Each row is a point on a landscape with many valleys, with its height.
A ball rolls from a point to the lowest of its 2 nearest points, and stops where none of them is lower. Distance is the straight distance between rows; heights are no part of it.
J457: |  75 | 105 |  84 | 132 |  74 | 117 |  34 |  98 | 140 | 103 |  77 |  91 |  86 |  76 |  95 | 106 |  92 |  96 | 103 | 117 |  61 |  (h 249)
J59: | 106 |  90 | 118 |  69 |  79 | 140 |  95 | 136 |  86 |  91 | 111 |  85 | 113 | 110 | 111 |  58 | 148 | 101 |  83 | 104 |  75 |  (h 367)
J240: |  90 | 124 |  70 |  84 | 117 |  78 |  81 |  89 | 100 | 116 | 118 |  92 |  85 |  77 |  98 |  88 |  76 |  92 |  91 |  63 |  71 |  (h 204)
J196: | 120 |  74 |  58 |  89 | 109 |  75 | 143 | 144 | 107 | 101 |  82 |  93 | 149 | 125 |  79 | 133 |  85 |  84 | 115 |  74 |  81 |  (h 646)
J66: | 151 |  85 | 104 |  93 |  80 | 117 |  76 | 137 |  88 |  79 | 122 |  71 | 120 | 117 | 114 |  88 | 110 | 114 | 107 |  81 |  83 |  (h 297)
J723: | 137 |  79 | 136 | 124 | 130 |  95 | 113 |  72 | 112 |  93 | 135 |  98 |  77 |  80 |  96 | 124 |  72 | 113 | 121 | 125 | 123 |  (h 421)
J465: |  71 | 100 | 109 |  60 |  76 | 145 |  87 |  76 |  70 | 101 |  81 | 112 |  97 | 141 | 116 |  99 |  94 |  94 |  79 | 119 | 126 |  (h 571)
J12: | 107 |  92 | 115 | 105 | 103 |  56 |  73 |  80 |  79 | 135 |  80 | 119 |  74 |  51 | 102 | 106 | 116 |  57 | 134 | 102 | 106 |  (h 299)
J269: | 114 | 124 |  60 | 122 | 114 |  78 |  82 | 107 |  75 | 102 | 120 | 122 | 124 |  82 | 108 | 105 |  96 |  99 | 109 | 111 | 113 |  (h 131)
J750: | 123 | 101 | 114 |  63 | 115 |  92 | 113 | 149 |  68 | 112 | 132 |  63 | 121 | 108 |  86 |  80 | 141 |  93 |  79 |  85 |  85 |  (h 429)
J407: |  71 | 103 | 118 | 129 |  98 |  81 | 106 |  90 |  68 | 110 |  93 | 128 |  55 |  71 |  91 | 118 | 105 |  95 |  95 | 123 |  81 |  (h 261)
J242: |  83 |  88 |  96 |  76 | 110 |  54 |  80 |  63 |  57 |  93 |  72 | 126 |  75 |  64 |  86 | 112 | 107 |  70 | 111 |  90 | 116 |  (h 318)
J771: | 123 |  96 | 113 | 107 | 114 | 147 |  84 |  93 | 134 | 116 |  91 | 114 |  73 |  92 |  96 |  70 | 101 | 110 |  67 | 135 | 109 |  (h 412)
J484: | 123 |  86 | 116 | 114 |  68 | 140 |  99 | 143 | 113 |  77 | 103 |  94 |  82 |  79 |  98 |  78 |  97 | 136 |  66 | 111 |  81 |  (h 363)
J649: | 119 | 120 |  97 |  70 | 136 |  82 |  91 | 114 | 111 |  86 | 127 | 113 | 128 |  93 | 101 | 104 | 133 | 143 |  86 |  68 | 102 |  (h 467)
J843: |  70 | 120 |  86 |  86 |  72 | 121 |  86 |  79 |  78 |  78 | 115 | 108 | 129 |  89 | 113 | 121 |  72 |  65 | 125 |  85 |  97 |  (h 333)
J925: | 121 |  98 |  72 |  93 |  76 |  95 | 113 | 116 | 115 |  97 | 132 |  81 | 150 | 113 |  90 | 113 |  93 |  85 | 131 |  74 |  64 |  (h 655)
J129: | 107 | 130 | 123 |  68 | 100 |  76 |  88 |  67 | 129 |  68 |  84 |  89 | 113 |  87 | 109 |  89 | 123 |  79 |  97 | 113 | 100 |  (h 414)
J777: | 120 | 125 | 133 |  86 |  88 |  81 | 121 | 140 | 109 |  76 |  78 | 120 |  99 | 104 | 142 |  65 | 113 | 124 |  82 | 126 |  96 |  (h 460)
J615: | 108 |  85 |  84 |  99 | 135 |  51 | 121 | 113 |  96 | 108 |  83 |  95 | 127 | 113 |  73 | 163 |  86 |  65 | 134 |  67 |  99 |  (h 641)
J223: | 146 |  87 |  93 | 100 |  84 |  87 | 133 |  80 | 107 |  74 | 139 |  75 |  97 | 151 |  88 | 106 | 137 | 108 | 110 |  75 |  40 |  (h 492)
J552: |  93 | 125 | 116 | 113 |  95 |  86 |  78 | 134 | 100 | 108 |  64 | 111 |  75 | 121 | 138 |  78 | 101 | 115 |  86 | 136 |  80 |  (h 430)
J57: |  95 |  79 | 101 |  82 |  89 | 127 |  63 | 107 |  63 | 106 | 100 |  95 | 121 | 126 | 105 | 112 | 111 | 102 | 100 | 133 | 108 |  (h 610)
J613: |  99 |  89 |  98 |  98 | 104 |  62 | 131 |  89 |  94 | 102 | 103 |  95 | 116 |  98 |  85 | 153 | 113 | 115 | 127 |  61 | 117 |  (h 637)
J716: | 107 |  46 |  47 | 129 | 130 |  57 | 107 |  77 | 126 | 139 |  84 | 126 |  81 |  88 |  68 | 111 |  90 |  77 | 155 |  82 |  89 |  (h 350)
J477: | 147 |  82 |  82 | 134 | 130 |  74 | 116 |  72 |  93 |  90 | 101 | 121 |  69 |  82 | 106 | 124 |  61 | 129 | 106 |  90 | 131 |  (h 406)
J298: | 137 | 106 |  53 | 121 | 128 |  62 | 113 | 117 |  69 |  92 | 111 |  93 | 107 | 111 |  86 | 120 |  92 | 101 |  90 |  98 |  77 |  (h 198)
J451: | 136 |  96 | 127 | 101 | 136 | 123 |  91 | 103 | 129 |  90 | 141 |  87 |  87 |  98 | 111 |  88 |  86 | 128 |  94 | 130 | 108 |  (h 448)
J336: | 119 |  37 |  35 | 120 | 134 |  96 | 117 |  90 | 108 | 129 |  94 | 110 |  83 | 108 |  57 | 136 |  69 | 102 | 106 |  80 |  95 |  (h 378)
J238: |  68 | 110 | 136 |  60 | 115 |  91 |  87 |  65 | 104 |  80 |  64 | 108 |  90 |  80 |  95 |  97 |  95 |  60 | 106 |  97 | 110 |  (h 360)
J961: | 103 |  64 | 105 | 106 | 123 |  41 |  97 |  89 | 111 | 136 |  95 |  95 |  82 |  61 |  77 | 111 | 101 |  86 | 146 |  77 |  98 |  (h 319)
J126: |  83 | 116 |  65 |  68 |  86 | 108 |  47 | 100 |  77 |  99 | 107 |  97 | 109 |  99 | 112 | 103 |  74 |  97 |  91 |  57 |  83 |  (h 270)
J128: | 130 |  98 |  89 | 115 |  70 | 150 |  76 | 110 | 121 |  76 | 135 |  93 | 105 | 102 | 108 | 104 | 101 | 126 |  96 |  86 |  91 |  (h 334)
J872: |  66 | 108 | 123 |  77 |  74 | 138 | 112 | 117 | 107 |  90 |  57 | 113 | 103 | 136 | 120 |  84 |  91 | 120 |  75 | 109 | 115 |  (h 528)
J601: |  41 | 114 | 137 |  96 | 129 | 151 | 131 |  86 | 108 | 127 | 117 | 102 | 119 | 123 | 106 |  85 |  96 |  67 |  99 | 138 | 130 |  (h 774)
J76: | 117 |  91 |  82 |  50 |  90 |  82 | 116 |  86 | 118 |  80 | 120 | 100 | 124 | 113 | 109 |  82 | 120 | 140 |  98 |  85 |  98 |  (h 477)
J446: | 103 | 111 |  98 | 118 | 109 |  40 | 128 |  97 |  47 | 135 | 109 | 124 |  78 |  78 |  91 | 121 | 118 |  81 |  98 |  94 |  85 |  (h 275)
J271: |  81 | 122 | 113 |  92 |  97 | 125 | 126 |  99 |  93 | 111 | 127 |  93 | 107 | 103 | 120 |  73 | 117 | 104 |  68 | 107 | 158 |  (h 709)
J633: |  60 |  92 |  91 | 134 |  98 | 134 |  80 |  50 | 111 |  91 | 111 | 100 |  51 |  82 | 109 |  90 |  41 | 105 |  95 | 105 | 101 |  (h 313)
J100: |  49 | 103 | 139 | 110 | 143 | 139 |  99 |  84 | 111 | 131 |  68 | 103 | 100 | 115 |  98 |  86 | 110 |  81 | 103 | 142 | 160 |  (h 789)
J565: |  67 | 120 | 123 | 101 | 134 |  87 |  81 | 118 |  97 | 136 |  16 | 120 |  85 | 131 | 114 |  80 |  94 | 119 |  87 | 131 | 103 |  (h 361)
J54: | 111 |  93 | 111 |  94 |  56 |  81 | 103 |  77 | 131 |  80 | 112 |  80 | 107 | 121 |  87 | 123 | 128 | 116 | 115 |  94 |  46 |  (h 500)
J941: |  98 | 125 | 118 |  94 |  78 | 118 | 156 | 114 | 102 |  76 | 129 | 119 | 123 |  81 | 119 |  91 | 105 | 101 |  89 | 121 | 131 |  (h 696)
J543: |  54 | 106 | 125 | 148 | 120 | 112 | 102 |  96 | 116 | 121 |  26 | 134 |  56 | 112 |  95 |  72 |  78 | 120 |  87 | 128 | 115 |  (h 278)
J888: | 140 | 114 |  77 | 106 | 101 |  56 | 130 | 108 |  61 | 124 | 119 | 109 | 118 | 122 |  94 | 117 | 143 |  85 |  93 |  92 |  87 |  (h 239)
J17: |  78 | 121 | 111 | 110 |  57 | 137 |  64 |  94 | 129 | 112 |  69 |  87 |  96 | 108 | 118 |  91 |  92 |  78 |  95 |  95 | 105 |  (h 157)
J328: | 100 | 118 | 125 |  88 |  76 | 136 | 130 | 158 |  88 |  97 |  72 | 137 | 124 | 116 | 142 |  70 |  89 | 114 |  97 | 128 | 102 |  (h 490)
J620: |  88 | 126 | 123 |  99 |  97 | 162 | 120 |  90 | 112 | 111 | 104 |  93 | 109 | 128 |  96 |  64 | 107 |  55 |  78 | 109 | 119 |  (h 743)
J651: |  72 | 113 |  64 | 131 |  63 | 104 |  88 |  76 |  94 | 110 | 106 | 108 |  63 |  83 | 115 |  96 |  81 | 125 |  78 |  94 | 108 |  (h 279)
J415: |  97 |  84 | 111 |  79 |  96 |  76 |  91 |  93 |  52 | 113 | 100 |  86 | 119 | 138 |  98 | 147 | 107 | 104 | 110 |  94 | 128 |  (h 630)
J261: |  54 |  86 | 113 | 123 | 130 | 137 |  62 |  48 | 104 |  93 |  62 | 105 |  35 |  99 |  88 |  81 |  83 |  97 |  92 | 106 | 123 |  (h 277)
J727: |  92 | 102 | 122 | 116 |  86 | 111 | 134 | 101 | 112 |  82 | 117 | 107 | 106 |  74 | 102 | 109 |  86 |  89 | 117 | 135 |  83 |  (h 686)
J211: | 150 |  84 |  74 | 105 | 109 | 106 |  70 | 134 |  91 |  86 | 122 |  67 | 138 | 108 |  75 | 108 | 133 | 102 | 107 | 101 | 107 |  (h 246)
J511: | 143 | 117 |  91 | 104 | 100 | 102 |  78 | 113 |  94 | 102 | 111 |  93 | 133 |  76 |  91 | 121 | 108 |  70 | 108 | 104 | 130 |  (h 215)
J672: |  46 | 107 |  84 | 101 |  98 |  90 | 101 | 108 | 111 | 125 | 116 |  78 |  98 |  53 |  87 |  91 |  78 |  97 |  86 |  63 | 104 |  (h 276)
J367: |  59 | 110 |  88 | 108 |  52 | 119 |  96 | 101 | 132 | 103 |  86 |  87 |  95 |  73 |  90 |  88 |  95 | 112 |  80 |  88 | 117 |  (h 233)
J346: | 119 |  54 |  63 | 121 | 126 |  86 | 115 |  83 | 114 |  78 |  93 |  95 |  90 |  83 |  67 | 132 |  46 | 126 | 120 |  84 | 115 |  (h 395)
J711: |  52 | 113 | 119 | 135 | 131 |  98 |  80 |  87 |  82 | 106 |  69 | 111 |  46 |  75 | 101 |  79 |  96 | 103 |  90 | 101 | 118 |  (h 226)
J884: | 102 | 110 | 136 |  97 |  53 | 102 | 113 |  91 | 118 |  66 | 108 |  63 |  96 | 140 | 126 |  76 | 120 |  83 | 106 | 102 |  59 |  (h 519)
J284: | 144 | 107 |  73 |  80 |  98 |  71 | 155 |  87 | 119 |  75 | 128 |  91 | 126 | 158 | 120 |  99 | 119 | 127 | 116 |  69 |  90 |  (h 485)
J786: | 103 |  86 |  83 | 100 |  51 | 110 | 129 | 117 | 107 |  74 | 133 |  92 | 143 |  86 |  88 |  95 | 105 |  80 | 116 | 120 |  77 |  (h 670)
J202: | 114 | 102 | 129 |  65 | 134 | 103 |  71 | 146 | 106 | 103 | 117 |  85 | 116 |  89 |  94 |  90 | 121 | 136 |  68 |  89 |  91 |  (h 456)

Call two points neighbours if one is among the 2 nearest of the other. Go from one point of each pair to the other, from neighbour to neighbour, staying as low as possible. Name the highest point that can't be avoided.
J240 / J17 | J672
J269 / J240 | J633
J711 / J12 | J451
J711 / J269 | J446

For each start below, name the point where the ball stops.
J100 | J711
J54 | J269
J415 | J711
J601 | J711
